Points on a hilly landscape, in no order, each with its height.
A ball rolls from a point to the lowest of its 2 nearest points, and stops where none of them is lower. Distance is the straight distance between rows; heights are no part of it.
Q_459 (h 732): [-15  -1   4 -15 -11  -6  -5  14   8 -10   2  13  17  37   1 -10 -17 -13
   8  -7   7  -1  -5  -6]
Q_348 (h 294): [  1   2   4   1  10  -2 -14  -2   6  15   0   0 -26 -37  -4 -18   7   3
 -22 -14  13  -8  12  28]
Q_897 (h 561): [  7 -13   3   5 -21   4   3 -17  -5  -1   3 -11 -20 -10   8  -5  -1  12
  40  -4   6   6  -1  -5]
Q_177 (h 149): [  1   4 -17  14  14  10  -3  -1 -11  20  -6  -9  -2  15   1   6  16   3
 -21   0  -7  -3  12  23]
Q_655 (h 424): [ -7 -12 -16 -16  -7 -12   5 -27  -3 -10  -1   4  13  19 -19   1   2   4
  25  17   3   6   7   8]
Q_626 (h 96): [ -7  -7 -12   9  -9  15  -5   9 -18  13  -4   0  10  26 -13   3  15   1
 -11  -6  -3  -6  12  32]
Q_650 (h 451): [ -5   4  -8   2   6   9   8 -18   1  28  -3 -15  -4 -35  33   5  23  12
  -5 -11  12  -4  -4  -7]
Q_15 (h 298): [  6  11   8   1  18  -1 -23 -11   9 -20  -9  -1  -3 -30 -22  -9  -2   3
 -11   7  18  11  -1 -12]
Q_723 (h 638): [-13  21 -15  -1  18  -1   8 -20  -5   5 -10   1  17  13   8  11   3  10
 -16  -1  -4  -7  11  -1]
Q_115 (h 491): [  2   9   5  -1   2   8  -4  -3  11  20  -1  -7  -7 -44  21  -6  23   9
 -20 -17   8  -5  -3  -2]
Q_585 (h 845): [-19   2  -5 -15  -9 -28  -2  12  24 -17   8   9  10  17   4  11   0  -1
  24  -7 -12   6 -18 -20]
Q_78 (h 412): [ 20   4  14  -7  -3  11  -6  10  21 -10   6  -7  -3 -28 -12 -14   7 -15
 -20  -7   5  10 -11 -20]
Q_800 (h 212): [-1 -9 -3  2 -3 -2 10 15  5  7 -4  2 10 17 -7  0 16 -1  3 18  1 -5 16 15]
Q_469 (h 813): [ 20  -4   9  11  17  -3  -6   3  -6   1  -3  -2 -13  -7  -3 -10 -20 -12
  -5   2 -11   2   2   6]
Q_801 (h 368): [-11  -7  -7 -17  -7 -30   3 -17  13 -13   5  18  19  18  -2   7   5   3
  24  18  -4   6   0 -10]
Q_911 (h 189): [  6  11   0  -4  12  -9  -7 -14  10 -25  -5  -6  -6 -26 -13   2  -6   4
  14  13  11  16  -3 -19]
Q_138 (h 488): [ 19   8  -2   7  13  10   5   5  -5   6   5  -5  -9 -21  24 -10  16  -8
 -30  -6   3   1  -6   1]
Q_600 (h 418): [ 17  20  -1  14  20  -5   6  13   2  -9   2   1  -2   1  20   1  -1 -19
 -20  -4  -3   1  -2 -15]
Q_417 (h 407): [-10  -8 -24  -3   7 -14 -14 -20  -8 -15   7   2  -7  31 -21  18  -6   1
  11  16   8  12   3  -3]
Q_294 (h 360): [-14  -1 -10  -6   8 -19  -8 -16   3  -7   7  13  12  26 -15  17  -4  10
  -6  21  -4   2  11   1]
Q_965 (h 478): [  8 -17  -1 -17 -18  -4  12   0   4   3   0 -13  -8 -29 -11   4  17   7
  29  12   3   5 -10  -9]
Q_844 (h 399): [-14   2   2  -2   1   9  19  -8  -6  26  -7  -2  13   3  28   3  19  12
  -7   0  -9  -4  -8  -6]
Q_421 (h 669): [  8 -10  19   9 -23  10 -15  -7  -5   2   4   1  -5  -3   4 -15 -30  -2
  25 -27   0  -4   3  10]
Q_280 (h 341): [  1  -1   5   0  12  -5 -14  -4  -2   7  -2  -6 -14 -27  -6 -12  -3  14
  -2   2   1   0   8  19]
Q_540 (h 665): [ -8  15   1   3  -4   1   4 -10   2   6  -3   0  22   6  12   4  -1  19
   0  -1 -12 -12  16   1]
Q_110 (h 690): [ -3   8  14  16 -12  13 -10  -5   1   0   1   8   1   1  12 -17 -21   8
   7 -28  -5  -6  10  16]
Q_776 (h 769): [  6  -3   1  13   5   6 -20  -5 -14 -11  -1  -1   3  29 -11  -2 -24 -13
   7  -6   0   7   5   8]
Q_851 (h 468): [  2 -17  -5 -16  -9  -9  11 -17  -3   0  -1  -5   2 -11 -16   2  10  11
  26  23   2   2   5   5]
Q_516 (h 525): [ 17   7  -4   4   8  13 -13  -8   0  14   5 -10 -12 -35  21 -12  18  -8
 -36 -22  20  -9   0   0]
Q_535 (h 566): [ -3  21  -6  -6  24   3   9  -5   8   6 -11  -6   3  -5   7   6  11  -7
 -29   4   9  -1   2 -22]
Q_559 (h 697): [ -3   7  11   7 -21   4   2   5  12   1   7  -3  11  -2   7   7  -9  17
  14 -11 -20  -6   6  -6]
Q_94 (h 429): [  1   6   7   2   0 -12  -7   5  -5 -17   1  -2   2  -2   1   2 -22   0
  23  -3 -12  10 -15 -17]
Q_102 (h 155): [  1 -16 -14   9  -1   3  -2  10  -5   4  -5  -8  -2  23 -25   4  12  -4
   5  12   0   0  17  27]
Q_892 (h 158): [  3  -4 -10  -7   3  19   8   3  -1  12  -1  -7 -12 -22 -25   5  17   5
 -30   3   6 -11  11  16]
Q_903 (h 370): [-18   3   4  -7   4   5  15   4  -1  21 -11   7  15  30  20  -4   7  -4
  -9  -2  -5  -1  -6  -6]
Q_705 (h 339): [ -4   8   3   2  17  -1  -6 -10  -1  -1  -1   1  -3  -8  -5   1  -4  19
 -13  12  -7   3   5   4]
Q_454 (h 651): [ -2 -16  13   5 -30  14 -14  -2 -12   6   3   1   2  -3  -5  -9 -15   8
  23 -14   7 -10   9  23]
Q_836 (h 273): [ 6 -9 10 -3  1 -1 13 17 12  7 -5 -6 -3 -2 -8 -3 12 -1  5 19 -6  4  4 -1]
Q_727 (h 711): [-14   3   7 -10 -13   8  -8  -2  -1  -5  -5  12  29  31  -1  -6  -8   3
  -4  -6   5   6   4   8]
Q_846 (h 778): [  2  -9 -10 -17 -10 -11  14  13   4 -12  11  -4  -3  14  -3  -5  -8  -7
  20   8   1   4  -9  -6]
Q_877 (h 198): [  0   5 -22   7  22  11  -8 -16 -10  24  -4 -17  -8  -8   8   9  26   5
 -31  -1   9   1   4  11]
Q_620 (h 196): [-20  21   0  11  22  -6  -4  -1 -16  -9  -7  18   3  17   5  14  -9  -1
 -21   7   1   1  -9  -6]
Q_480 (h 358): [  5   8  12   6 -12  -1  -8  14  -4 -12   7   2  14  10  14  -2 -18  -9
   7 -18 -20   2 -11 -10]
Q_547 (h 324): [ 15  -1  -3 -18  -3   2   1   5  15 -12   9 -15  -4 -23 -21  -2  -2  -5
  -9  10  12   2   0 -14]
Q_560 (h 672): [ -7 -17   0   3 -26  14  -4  -3 -15   4   1   4  10   5 -19   6  -3  14
  13  -1   4 -17  17  28]
Q_456 (h 893): [ 19 -25  -2   4 -17   8   6  15 -19  -1   8  -3  -8   9  -8  -5  -9 -15
  16   2  -1  -9   0  17]
Q_422 (h 606): [-13  15 -25 -17  24 -10  11 -10   6  10  -5   0   8  11   3  14  16  -4
 -29   7   8  -5   6  -6]
Q_816 (h 718): [  1  11   9  13   1   4   9   0  11  11  -4   3 -13 -20  11 -14 -15   6
   5 -25 -15  -9   9   9]
Q_504 (h 156): [  4  -2  -7  11   3  17  10   4 -15  23   2  -2 -21 -17   8   3   4   1
 -21 -16  -2 -25  10  23]
Q_69 (h 459): [ -5  -5  -7  -5  15 -21  -9  -9  -1 -16   4   1  -8  11 -13  15  -9  -1
   9  27  16  12  -5 -20]
Q_35 (h 556): [-16  20   2  11  12  -5  16   7  12  -4  -5  15   8  20  27  10  17  -2
  -8  -2  -7  11 -16 -23]
Q_317 (h 352): [  8  14  -4   7   6   0  14  12  -7   5   5  -2   6   8  36   2   3 -15
 -13 -18 -12  -3 -11 -11]
Q_32 (h 423): [ -9   0 -13   2   8  10  12 -18 -12  26  -4 -14   7  -8  35  10  14   7
   0  -4   6  -6  -1  -6]
Q_942 (h 751): [-15 -17 -10 -26 -21  -7   5   2   6  -8   5   6   9  32  -9  -8  -7  -9
  21   0  14  -2  -4   2]
Q_811 (h 874): [ 24 -23   6  10  -7   8  10  19  -7   6   3  -6 -21 -18 -11  -2  -3 -17
  13   8   0 -12   8  11]
Q_807 (h 911): [ 27 -14   0   9 -10  -1   0   6 -12 -17  15  -1  -4   8   5 -12 -17 -16
  12  -4  -7   2  -3   9]
Q_87 (h 489): [ -3   3   0   1  -1  -8  -8 -19 -19 -19  -3  -3  -8   0   1   3 -19   7
  32   5   7  13 -14 -19]
Q_707 (h 854): [ 19 -18  18  12  -9  -1  -2   9   4  11   5  -6 -24 -22   1  -5  -9  -4
  21  -3 -10  -2  -1   1]
Q_382 (h 832): [ 23  -3  18  11   8  -3  -7   9   8   5   3  -3 -17 -27   4  -9  -5  -7
  -7  -2 -13   4  -6  -3]
Q_616 (h 236): [  5  -2 -11 -19   1   6   5  -5  11  -3   3  -8  -1 -19 -30   4   9   7
 -20  15   9  -3  11   4]
Q_265 (h 299): [-10   4   0 -12   6 -23   6 -13  14  -7   3  17  19   7  -4  11   8  11
  -5  20 -12   3   1  -8]
Q_352 (h 331): [ -4   1   5  -6   9  -3  17  21  11  10  -4   4   0  13   8  -8   6  -8
  -8   7 -11   4  -9  -5]
Q_692 (h 533): [  2  -5   2   4  -4   2  -3 -22  -1  -7   5  -7 -18 -11  -4   0 -20  16
  27   0   0   4   3  -6]
Q_593 (h 248): [ -2   7  -9   1  17   6 -20 -12   0  19  -2  -8 -14 -28  -6  -4  17  12
 -34  -8  12  -6  12  21]
Q_950 (h 274): [-26  14   0  12  13  -8 -10   7 -14 -19  -9  29   5  34  -2   6 -13 -15
 -11  -1   8   3 -13  -1]
Q_526 (h 753): [ 11 -13  10   0 -13   5 -21   1  -9 -12   3   3  11  34  -2  -8 -23 -23
  13  -7  12  10  -3  -1]
Q_71 (h 591): [  7 -17   1   5 -28  10   2 -17 -10 -10   6  -8  -3  19   8  -4   4   6
  35  -1  14  11  -2  -7]
Q_402 (h 278): [ -5  19   1  13  28   1 -12  -8 -12 -12  -3  10 -11 -10  -5  10 -12   8
 -27   5   1   5  -8  -1]
Q_709 (h 301): [  5   9   9   3 -13   7   8  17  -4   6   0   2  16  13  26  -6  -3 -15
  -3 -24 -22  -2 -13  -6]
Q_929 (h 411): [ 16  -6   2 -13 -15   0   4  13  17  -8   6 -18  -7 -38 -15  -2  13  -2
  10   1   0   5  -7 -11]
Q_394 (h 809): [ -5  -3  -7 -19 -14 -19  11  19  21  -9  14  -3   4   5   0   7   4   1
  15   6 -10   3 -10 -15]
Q_2 (h 452): [-25  12   3   0  13 -18   8  11  21 -16  -4  28   2  19   8   5   8  -2
  -3   8  -3   8 -13 -19]
Q_739 (h 345): [-27   1   5   4   9 -19  -9  10   6 -19  -2  30  -2  34   0   7 -13  -8
   1   8  10   3 -13 -13]
Q_495 (h 232): [  8  -7  11   3 -21   6  16  30  -3   8  -1  -3   7  -2   7  -3   0 -12
  12 -16 -23 -10  -8   6]
Q_408 (h 85): [  5  -6   1  -1   0  10  11  16  -4  16  -5  -4  -7 -21  -9   3   6   3
 -11   3  -2 -20  11  14]
Q_386 (h 351): [ -1  14   6   1  24  -9 -20  -1  -4 -21  -5   7  -7 -15 -18   8  -4  -4
 -23  17  14  11 -12 -10]
Q_981 (h 497): [  5  20  12  -3  13   8   4   5  21  -5  -8  -2   1 -21   0  -1  11  -2
 -26  -3   1   9  -9 -26]
Q_474 (h 790): [  2   9  -4  14  24   0  -8  -2 -10  -6 -12  -1  -2  17 -12  -1 -19 -13
  -8  -3  -9   5   5   8]
Q_46 (h 620): [  0 -23   7   6 -39  16   9  -5  -3  -2   4   1   3   5  -6   1   7  11
  36   4  10  -3   9   5]
Q_724 (h 157): [  4   1  10  -1  -5   6  15  20  -3  21  -3  -4  -1 -19  10   0   7   5
  -6  -6 -19 -12  -4   2]
Q_407 (h 692): [ -7 -12  -1 -11 -25   9  -7   0  -6  -2   1   3  26  23 -14  -1  -3   6
   6   0   6  -2   9  19]

For each start below, name the point where the ball stops.
Q_707 => Q_454
Q_807 => Q_454
Q_115 => Q_626
Q_280 => Q_626
Q_942 => Q_454
Q_540 => Q_408
Q_71 => Q_709
Q_965 => Q_408
Q_46 => Q_709
